A landscape with many valleys, sampled at points; each row gives a point and its height.
A ball rolls from a point to the lowest of its 2 nearest points, and stops where none of them is lower. Distance is the straight distance between rows; heights are no part of it.
q_664 height 732: [ 87  89 108 180 103  63 132 135 203 127 152 119 134 111 166 154 129 163
  58  92]
q_56 height 302: [115  53 136 160 109  84  90 162 184 144 159 184 185  76 105 126  79 156
  90  71]
q_932 height 492: [108 152 119 157 150 131 197 121 128 105  94  90  64 153 169 166 165  92
 135 162]
q_26 height 421: [ 97 119 122 141 204 148 170 124 137 116 151 122 106 123 149 116 170  81
 109 105]
q_167 height 294: [124 114 134 164  97 125 132 122 165 142 108 165  99 143 112 179 175 161
  86 142]
q_229 height 337: [126 129 108 156  56  67  91 126 163 161 131 105 148 107 134 141 109 163
 103 119]
q_176 height 388: [104  51 129 167 106  66  81 154 164 142 149 145 198  68 128 130  90 174
 108  81]
q_605 height 225: [125 108 154  76 147 166 101 120 116 113 149 172 155 113 116  89 114  87
 147  97]
q_929 height 471: [121 147 116 130 173 116 172 113 105 107 130  52 119 141 176  94  99  77
 177 104]
q_461 height 208: [148 125 154  59 154 206 109 108  97 136 138 169 113 147  98 123 132 107
 115 148]
q_679 height 656: [149 132 129 146 105 102  97 160 115 172 122 129 173  93  65 151 125 197
 130 177]
q_983 height 303: [157 164 123  93 155 172 143  96  65 129 103 100  95 181 124 126 137 110
 160 151]
q_137 height 108: [ 93  81 141 115 126 104 118 126 178 104 169 151 148 109 142  91 104 108
 103  71]
q_249 height 496: [165 101 149 142  90 125  73 155 151 158 132 202 180  86  72 161  96 169
 105 130]
q_938 height 623: [110 113 110 124 116  99 132 118 134  97 170  85 134 131 199  98 108 119
 114  75]
q_504 height 289: [119 165 103 131  91 100 140 120 123 124 102 117 101 162 144 123 139 139
 137 137]
q_843 height 283: [125 104 148 148 150  93 139 123 162 124 152 138 164  97 113 105 117 130
 122  95]
q_411 height 608: [127 108 117 136  65  65  51 151 149 161 129 122 198  79 135 143  73 175
 156 115]
q_583 height 606: [145 129 126 143  75  93  57 168 134 180 110 143 189  74  78 163  97 186
 145 157]
q_377 height 332: [139 134 146 153 150 128 152 144 121 128 119 132 123 147  79 144 143 159
 113 187]
q_309 height 406: [125 148 115  99 118 157 107 122 107 138 142 157 110 141 153 101 147 107
 112 103]
q_47 height 339: [108 139 129 138 156 139 146 127 146 124 143 161 112 149 111 127 150 124
  93 134]
q_872 height 558: [104 163 124 141 177 166 179 121 125  98 118  81  86 163 140 129 141  57
 151 146]
q_559 height 207: [133 158 103 168  76  73 123 139 134 161  85  87 125 135 114 163 148 174
 140 167]
q_841 height 334: [115 141 103 142  84  94 126 139 145 144 128 141 112 141 149 131 134 146
 103 129]
q_593 height 178: [123 101 149 102 140 131 125 118 138 106 160 146 147 111 137  81 112  91
 137  82]
q_497 height 382: [131 159  99 130 125 116 153 119  85 118  84  70  97 184 151 123 110 141
 182 134]
q_110 height 254: [163 148 133 106  72 131  79 146  97 165 115 155 144 143  76 148  84 179
 132 163]
q_143 height 338: [152 126 145  89 174 161 152 107 106 105 139 118 153  90 122  93 112  71
 168  98]
q_285 height 383: [ 90 114 118 145 183 133 141 121 155 110 149 161 117 132 130 117 169 115
  83  91]
q_426 height 688: [111 160 107 121 129 163 159 128 119 118 113 149  76 153 158 130 175 125
 114 154]
q_933 height 255: [157 140 157  82 148 184 114 108  73 133 122 125 109 171 104 129 135 122
 135 155]
q_546 height 542: [ 90 146 110 106 158 155 141 103 134 102 132  94 105 145 181 113 158  71
 133 105]
q_334 height 443: [165 117 164  99 133 131 119 119  97 135 118 156 169 121  79 117  93 150
 166 147]
q_764 height 529: [ 95 146 112 100 175 179 137 111 134 121 128  98  86 135 157 120 194  44
 125 105]
q_27 height 446: [126 153 130 138 135 137 154 123  88 125  89 103  89 184 119 144 141 148
 143 178]
q_625 height 525: [122 155 132 149 193 142 178 114 105 101 117  64 111 159 155 124 114  59
 176 137]
q_574 height 469: [121 104 147  75 188 210 116 120 128  99 152 159 126  94 107 112 162  72
 128 107]
q_179 height 168: [145 133 140  79 135 207 113 119 124 138 141 169  89 144  98 154 162 110
  79 150]
q_279 height 400: [127 149 137 130 140 152 150 135 118 123 101 139  93 171 102 150 157 141
 107 195]
q_802 height 458: [156 126 137 135  86 104 109 135 117 141 130 105 158 118 116 116 102 150
 153 127]
q_867 height 562: [124 111 120 161 122  61 125 138 132 142 140  93 161 108 150  99 104 151
 132 116]
q_477 height 202: [158 132 143 113 116 172 123 125 137 135 125 189  93 141 111 163 170 128
  78 130]
q_965 height 689: [ 92 102 104 187 116  71 155 126 185 121 139 102 117 121 161 151 159 149
  75 115]
q_549 height 577: [ 92 142 126 140 194 194 175 137 123 111 116  71  70 149 153 151 167  39
 141 149]
q_151 height 554: [140 106 130 122 102  84 123 125 114 117 142 105 186  92 156  83  65 145
 165  92]
q_469 height 513: [126  89 127 141 102  68 107 140 136 139 154 122 186  83 134  91  87 155
 147 105]
q_244 height 487: [121 123 137 103 156 187 131 129 142  99 147 144 118 122 131 121 162  86
 125  97]
q_485 height 592: [122  95 132 123 119  95 138 125 130  95 166  96 156 110 179  87  92 126
 151  88]
q_332 height 459: [ 99 126 125 174 148 110 188 121 158 111 105 107  83 147 157 160 167 126
 116 147]
q_472 height 605: [108 117 111 175 105  67 141 150 133 127 131  66 133 122 157 122 126 157
 134 142]
q_731 height 384: [173 163 130  90  79 171 102 116 113 142 111 165  98 164 104 150 125 170
 105 174]
q_451 height 571: [130 100 137 122  80  59  60 150 114 170 120 138 204  65 104 116  58 162
 179 112]
q_734 height 241: [118 120 130 130 108 147 140 122 161 124 120 171  78 149 132 162 188 127
  77 119]
q_865 height 427: [153 111 131 164  86 124  82 150 163 167 123 191 143 107  91 184 125 189
  83 136]
q_807 height 415: [150 157 115 106  87 160 131 124 101 149 103 157  71 170 127 159 149 157
 103 175]
q_2 height 597: [106 164 104 130 194 229 177 137  95 103 113  68  52 138 156 167 166  30
 155 162]
q_277 height 540: [145 109 119 108  81  76  90 132  96 161 119 133 196  90 108  86  60 158
 178 117]
q_512 height 418: [111 132 120 169 152  93 171 127 131 123 117 100 113 147 156 132 146 124
 131 137]
q_937 height 514: [119 143 116 104 159 135 143 110 130  93 134  86 131 139 178  95 117  76
 158  95]
q_971 height 470: [132 149 120 164 159  84 159 123 107 125 108  71 139 140 138 123 116 137
 165 144]
q_789 height 404: [143 118 121 135  66  89  86 134 146 145 144 140 153 115 124 120  96 143
 117 113]
q_111 height 192: [130  94 149 135 128 124 119 121 157 138 143 183 158 105  88 120 111 131
 109  89]
q_424 height 203: [109  52 153 133 115  94 104 138 175 119 176 175 176  88 121 109  87 127
 114  63]
q_847 height 331: [184 162 134  92  86 157 108 124  84 148 118 140 127 159  85 143  92 176
 120 188]
q_924 height 361: [124 112 139 167 149  95 152 131 157 126 141 116 135 126 143 115 146 123
 117 115]
q_100 height 444: [135 124 151  72 205 227 134 116 107  98 147 140 133  86 108  96 149  61
 158 129]
q_906 height 271: [140 125 143 124 150 133 121 129 136 133 139 176 147 119 101 115 129 137
 111 130]
q_584 height 785: [104  80 119 169  81  75  96 135 211 132 155 152 153 101 147 151 111 160
  65  67]
q_695 height 422: [131 152 104 131 127 107 158 110  98 113 120  61 116 162 170  93  87 120
 179  97]
q_390 height 517: [128 176 114 119 156 160 193 112 102 117  86  90  56 168 147 171 168  91
 144 155]
q_513 height 267: [138 128 135  89 148 125 143 101  95 107 136 127 156  94 147  70  84  87
 182  82]
q_251 height 397: [169 143 144  75 186 193 144 114  88 116 134 139 134 107 112 110 130  87
 154 131]
q_990 height 516: [ 88 131 122 121 171 181 144 120 133 113 118 115  70 147 153 144 197  74
 102 128]
q_361 height 474: [139 142 160 109 168 202 149 126 123  93 114 115  95 161 119 152 165  88
 134 161]
q_905 height 502: [146 146 119 139 131  91 136 128 108 136 111  88 152 126 111 105 107 158
 167 143]
q_586 height 503: [153 114 151 100  90 100  85 122 100 151 119 159 180 114  88 102  71 145
 171 125]
q_785 height 647: [ 93 108 112 191 130  65 167 146 163 106 134  79 118 118 179 140 129 154
 101 138]
q_812 height 501: [129 149 136 101 174 199 151 120 127  82 129 120 106 131 139 130 151  77
 146 131]
q_382 height 364: [162 137 166  65 152 153 121 104  76 124 122 171 165 125  95 100  98 128
 160 138]
q_373 height 251: [118 168 102 142  80  70 123 119 124 141  85  90 118 169 145 149 123 167
 152 147]
q_295 height 668: [ 98 141 102 131 131 144 142 134 144 103 135 146  87 141 181 122 166 113
 100 114]
q_520 height 374: [118 154 107 119  86 125 106 129 140 141 144 173 110 141 168 124 129 131
  98 103]
q_756 height 265: [133 147  93 155  45  64  78 142 137 168 114  95 137 119 124 170 124 177
 136 146]
q_322 height 451: [159 146 142 120 171 153 150 118  97 116 129 130 134 125 118 101 133 117
 147 134]
q_479 height 242: [151 151 125 144  98 114 129 139 115 149 114 121 128 140  92 136 131 169
 118 177]
q_375 height 648: [ 99 123 104 131 119 104 132 120 147 115 153 119 103 141 187 103 135 122
  98  91]
q_579 height 504: [102 118 133 119 173 203 131 133 152 106 139 142  91 143 123 137 192  81
 112 120]
q_367 height 360: [151 116 152 145 110 140 114 140 163 145 121 177 127 121  79 169 154 167
  92 135]
q_79 height 445: [133 145 154 112 157 192 168 116 112 107 108 122  82 167  99 158 152 119
 115 194]
q_874 height 460: [112  82 123 167 102  66  93 155 146 146 154 123 190  71 114 118 100 186
 123 119]
q_661 height 282: [154 123 159  81 159 151 113 115 106 128 145 188 152 116  94 104 124 120
 131 122]
q_607 height 345: [139 166 117 123 167 147 161 123  75 112  84  80  87 188 147 137 124 106
 178 143]
q_273 height 166: [146 154 102 126  59 108 101 148 101 161 108 132 120 139  89 140 118 191
 118 181]
q_337 height 557: [143  95 130 155  80 102  49 174 145 190 133 180 195  61  78 155  95 186
 124 138]

Where does a ball stop that starts at each point below?
q_583 | q_179
q_932 | q_111
q_785 | q_137
q_905 | q_559
q_695 | q_179
q_812 | q_273
q_295 | q_137
q_309 | q_559
q_411 | q_137
q_27 | q_179

Call two points neighbours if one is among the 2 nearest of the other. Go from one point of each pair to the other, from neighbour to neighbour, staying as low as possible. Name the highest point that can't be avoided.
q_179 and q_244 | q_812
q_273 and q_179 | q_27
q_137 and q_111 | q_661
